Points on a hilly landscape, in no order, each with its height.
A ball rolls from a point to the lowest of its 5 nearest points, and stops where none of them is lower. Distance is the straight distance between rows; heights are no part of it.
q393 h=3.40: [145  82 122 111  79 108 121 137 146  94 136  62 117 125 151  81  84 141
  88  75]
q676 h=4.10: [128  90 163 169 181 117 159 125 118 141 125 190 133 103 112 125 109 128
 163 138]
q38 h=3.45: [128 173 139 135 144 138 140 161 136 144 130 152 143 112 100 130 131 122
 141 147]
q134 h=2.61: [148  60 112 121 167  68 135  95 122 127  59 133 106 106 160  68  80 140
 130  64]
q895 h=2.16: [ 93 154 145 123 165 153 130 120 141 132  81 149 120 128 124 180  62 121
 132  90]
q343 h=4.16: [101 139 144 173 203 124 138 113 135 143 117 187 116 105  79 148  73 121
 139 126]
q245 h=2.99: [110 150  80 103  96 160  73  94 125 156  97 114  98 171 177 171 136 123
 125 111]
q34 h=4.87: [145  73 133 141 148  79 132 133 128 105 128 119 151  86 115  41 103 128
 118 130]
q240 h=3.30: [ 99 104 107 105 123 166 120  89 108 143 100 104  95 164 221 217 128 154
 131 100]
q447 h=1.94: [148  97  85 101  67 113 113 122 134 112 127 129  83 127 184 143 152 145
  97 116]
q329 h=0.61: [142  87 108 117 120  95 140 108 122 114 118 136  97 117 178 133 149 168
 117 117]
q672 h=4.01: [133  63 162 114  82 146 141 141 113  89 131  95 134 132 167 135 128 149
 125  99]
q321 h=4.67: [145  55 117 121 120  76 132 107 103  98 127 121 119  96 145  58 155 159
 102 118]
q565 h=3.20: [124 174 122  99  95 141 125 144 116 149 145 111 121 137 142 153 154 125
 122 123]
q806 h=3.21: [162 123 113 164 111 148 120 160 154 124 179 125 183 141  86 115 189 112
 150 174]
q404 h=3.39: [121 205 137 117 111 151  92 121 114 181 118 110 133 162  95 129 158 120
 152 145]
q477 h=3.29: [151 135 141 158 188  96 162 136 150 133 121 194 143 104  63  87 131 128
 150 164]
q359 h=2.92: [112 184  91 120 140 113 143 102 140 142 111 142  89 120 138 137 105 144
 113  93]
q259 h=3.10: [105 119 146 122 165 161 122 115  90 124 104 123 129 119 199 202 145 129
 153 128]
q39 h=3.35: [152 181 140 137 129 137 119 142 138 163 150 145 148 133  85 122 185 127
 166 164]
q696 h=4.13: [141 169 127 136 121 128 139 157 156 113 140 163 136 114  74  87 112 119
 112 157]
q911 h=3.11: [121  99 137 184 156 148 146 139 121 124 174 150 168 139 116 155 165 131
 164 175]
q720 h=3.98: [155  82 109 121 118 105 125 140 150  95 131  90 152 105 136  69  94 126
 110 103]
q441 h=3.24: [124 149  58  95 117 124  75  97 126 149  53 159  67 148 199 164 108 132
 115  85]
q65 h=1.88: [175 111 138 153 139 119 154 163 145 108 167 153 173 105  78  97 210 116
 159 196]
q23 h=3.22: [115 156 119 123 135 117 138 120 123 133 101 141 104 120 157 156 125 137
 124 119]
q351 h=2.23: [145 106  82  72  84 143  96 136 159 110 118 147  77 131 149 110 104 144
  65 105]
q363 h=1.96: [100  92 145 185 195 153 132 108  82 133 124 174 159 123 139 173 170 122
 173 184]
q872 h=5.16: [136 134 145 120 105 110 127 149 153 106 147 115 139 120  93  70  77 103
  93 121]
q493 h=3.81: [130 175  96 104  74 137  85 148 144 164 140  91 114 165 142 150 141 134
 105 115]
q223 h=2.71: [ 96 109 118 198 211 166 137  78  96 157 136 158 159 134 110 192 151 123
 187 164]
q684 h=5.30: [144  66 149 193 168 112 130 144 131 109 119 140 175 101 112  95  76 129
 147 126]
q7 h=3.48: [123 103 139 146 177  88 172 129  81 125 113 164 125  90 176 136 182 128
 157 181]
q64 h=3.90: [166  62 157 112  94 106 147 151 113  81 168 122 154  99 135  89 192 160
 120 145]
q470 h=3.92: [117 116 121 119  92 153 125 138 107 107 139  94 130 145 188 185 156 145
 106 121]
q689 h=3.04: [129  64 144 114 129  86 151 135 134 103 105 109 129 114 154  99  98 159
 132  83]
q173 h=2.03: [137 112 136 183 172 137 165 139 137 129 162 184 163 119  61 122 153 138
 152 180]
q952 h=3.52: [137 223 128  98  67 150  83 157 144 149 150  83 150 171  78 121 141 100
 119 148]
q147 h=4.66: [170 152 108 100  65 134 131 158 145 108 180 116 140 113 112 116 178 124
 109 138]
q553 h=2.78: [113 125 163 153 170 139 137 135  91 142 122 135 154 112 160 169 131 127
 155 155]
q59 h=3.63: [148 194  96  90  91 125 117 143 159 133 156 112 117 119 109 106 153 138
 111 135]
q919 h=2.62: [ 99 180 149 146 176 144 106 102  92 174  96 124 120 147 124 137 149 102
 170 137]
q349 h=2.89: [119  66 150 150 191  87 153 120 108 130  77 149 130 101 149 115  67 128
 157  70]
q102 h=2.19: [140 139 109 107 109 112 137 126 122 139 153 135 100 121 146 119 169 149
 127 137]
q802 h=4.68: [160 243 106  95 102 127 113 159 194 154 160  94 116 145  77 100 118 118
  90 129]
q318 h=3.08: [115 157 139 140 174 116 146 112 106 135 106 172 115 104 148 148 141 124
 153 149]
q184 h=0.65: [111  71 140 115 135 113 168  95 109 107  77 142 112 143 184 178  99 148
 139  82]
q664 h=4.58: [129 126 117 112 123  92 132 118 151 107 143 133 114  95 108  68 132 133
 130 122]
q709 h=3.05: [126 154 136  90  53 125 128 138 162 115 158  96 100 141 117 121  65 118
  94 100]
q385 h=4.11: [147 135 124 111  56 120 127 154 130 104 172 106 141 129 141 136 160 151
 110 140]
q495 h=4.76: [169  51 147 125 120  89 127 165 141  95 122  70 185 117 169  89  77 139
  93  97]
q448 h=4.69: [153  58 169 102  75 118 137 157 134  80 143  75 151 115 114 101 104 132
 108 109]
q915 h=2.73: [127  64 127 128 185  51 166  88 100 111  94 153 108  89 135  72 128 129
 126 110]
q304 h=4.79: [169 203 128 119 120 133 139 168 175 126 171 119 149 129  63  80 144 108
 115 168]
q691 h=4.09: [131 126 141 138 161  93 145 128 139 101 139 164 147  82  93  63 118 125
 122 141]
q982 h=5.69: [117 175 147 150 106 164 134 153 181 125 139 137 136 154  65 145  52 103
 102 141]
q726 h=2.93: [130 128 137 189 217 103 152 101  96 165 112 180 135 121 107 122 167  95
 182 172]
q276 h=2.96: [ 94 205 129 121 133 155 114 125 155 148 105 123 110 144 131 178  78 124
 127 106]
q503 h=3.00: [100 130 159 147 134 141 153 127 131 118 115 149 119 131 117 146  89 134
 144 115]
q840 h=3.62: [135 123  77  75  42 165  80 141 150 124 139  78 102 145 179 165 129 154
  94 127]
q277 h=2.95: [111 181 136 151 172 126 119 118 115 161 114 165 130 140 105 109 174 114
 173 150]
q109 h=2.70: [ 94 167 135 147 187 160 137 110 118 146 104 136 127 119 154 187 105 128
 149 123]
q725 h=1.23: [138 203 134 131  91 178  94 151 150 151 157  84 150 183  96 148 105  77
 115 154]
q850 h=2.65: [140 103  90  86  80 130 103 128 154 101 145 118 103 117 143 108 131 160
  74 121]
q462 h=5.31: [139 108 153 157 138 123 129 165 152 118 147 124 155 110  82  72 108  95
 120 137]
q571 h=3.96: [148 176 145 106  78 145  78 142 132 147 163  87 146 146  75 127 192 104
 149 164]
q437 h=2.37: [121 150  95  95 111 105 132 126 159 116 114 129  85 129 121 117  69 142
  98  84]
q564 h=3.86: [140  63 175 135 136 145 152 148 120 104 132 130 139 110 129 125 148 138
 145 152]
q67 h=5.17: [126 152 146 162 111 135 140 146 172 130 158 144 149 125  48 126  70  97
 106 140]
q35 h=2.36: [134  77 141 128 127  96 152 131  76  86 144 137 130 109 178 127 179 153
 151 134]
q100 h=2.98: [ 95 157 112 121 139 121  97  80  68 161 103 121  77 145 153 147 167 121
 146 120]
q400 h=2.97: [108 168 147 122 136 182  95 104  93 173 131 116 129 163  80 146 170  93
 158 157]
q537 h=6.59: [144  76 150 202 135 112 160 140 134 120 187 132 187 136  56  83 111 103
 141 163]
q488 h=1.81: [ 86 234 125 116 150 125  99  96 115 184 102 136  83 144 111 146 131 121
 136 105]
q252 h=1.74: [139  91  96 104 123 110 130 113 150 116 103 148  83 120 138  91 118 146
  79  98]
q716 h=1.68: [119  57 119 130 157  79 161  86 105 118  74 162  93 115 183 134 134 149
 133  89]
q92 h=5.00: [147  31 167 143 100 118 122 164 110  84 151  92 183 107 144  81 139 135
 114 126]
q177 h=2.35: [109 115 111  91  85 146 124 130 134  98 129  95 104 140 154 165  86 135
  91  77]
q388 h=3.01: [131 152 153 149 146 139 122 126  86 162 119 152 133 137  89 113 222 125
 172 189]
q50 h=1.76: [ 93 126  87  88 111 139 124 107 152 123  89 131  83 150 147 178  59 152
  96  56]
q785 h=3.28: [104 125 130 176 157 154 155 130 128 134 168 167 164 131  62 154 109 124
 159 170]
q265 h=4.19: [158  43 115 101  79 113 123 156 133  86 145  87 139 115 153  86 138 151
  90 103]
q848 h=1.93: [ 95 177 125 147 166 202  92 102 111 189 107 120 117 142 122 180 110  92
 143 123]
q42 h=3.06: [ 87 182 123  88 124 165  94  92  90 169 118 102  91 170 120 147 182 118
 142 127]
q89 h=2.72: [108 146 146 156 177 169 125  86  75 169 110 141 138 144 122 154 191  86
 182 164]
q262 h=3.09: [108 192 136 145 176 163 119 124 131 151 116 160 116 124  99 181  63 120
 141 111]
q727 h=1.91: [121  32 150 130 146 109 150 110  92 113  72 131 143 115 182 132 111 138
 148  73]
q19 h=3.12: [136 156 142 131 102 178  99 148 140 152 152  99 174 171 100 149 160  96
 139 163]
q857 h=3.57: [140 167 156 117  83 183  98 150 133 127 163  80 162 172 121 165 136 100
 125 156]
q225 h=1.61: [137  63 127 137 177  51 134 109 116 106  96 120 157  92 181  70 107 155
 117  93]
q238 h=3.42: [141 135 132 142 135 135 141 141  98 130 142 147 151 113 134 114 187 135
 159 170]
q951 h=2.88: [107 172 109  99 105 138 116 125 144 138 113 106 113 152 152 170  89 139
 126  97]
q681 h=2.63: [ 99 183 122 102 134 182  99 116 120 151 108  90 106 162 163 186  88 115
 132  92]
q944 h=1.85: [136 149 126 174 111 157 125 147 151 136 168 114 176 164  78 154 149 103
 126 177]
q868 h=1.26: [ 94 103 132 108 147 121 149 102 128 126  82 128  86 148 158 167  71 146
 140  57]
q312 h=3.93: [155  87 108  84  99  95 111 126 138  79 160  99 146  90 132  57 131 150
  87 123]
q712 h=3.89: [128 152 137 120 107 156 138 164 141 120 153 122 130 123 130 149 118 134
 119 134]
q958 h=1.70: [130 104  77 124 136 109 121 116  96 134  96 162  68 125 207 158 165 144
 118 140]
q743 h=3.41: [129 167 124 137 173  97 161 106 132 135 104 173 108 108 128 118 125 143
 117 139]
q131 h=4.98: [124 108 158 125 116 129 159 158 129  83 163 120 152 109 108  74 145 114
 111 148]
q310 h=3.23: [118 161  80 110 114 113  79 114 119 173 107 121  76 153 179 156 148 143
 103 116]
q335 h=2.69: [118 104 103  74  75 121 126 119 170 108 122  96  92 142 157 110  79 136
  80  91]
q49 h=6.23: [163 109 161 182 101 116 177 128 167 125 186 123 180 147  43 106 105  88
 122 166]

Where does a ball stop that starts at each point below?
q462: q65
q67: q848
q712: q329
q951: q329
q448: q329
q304: q848
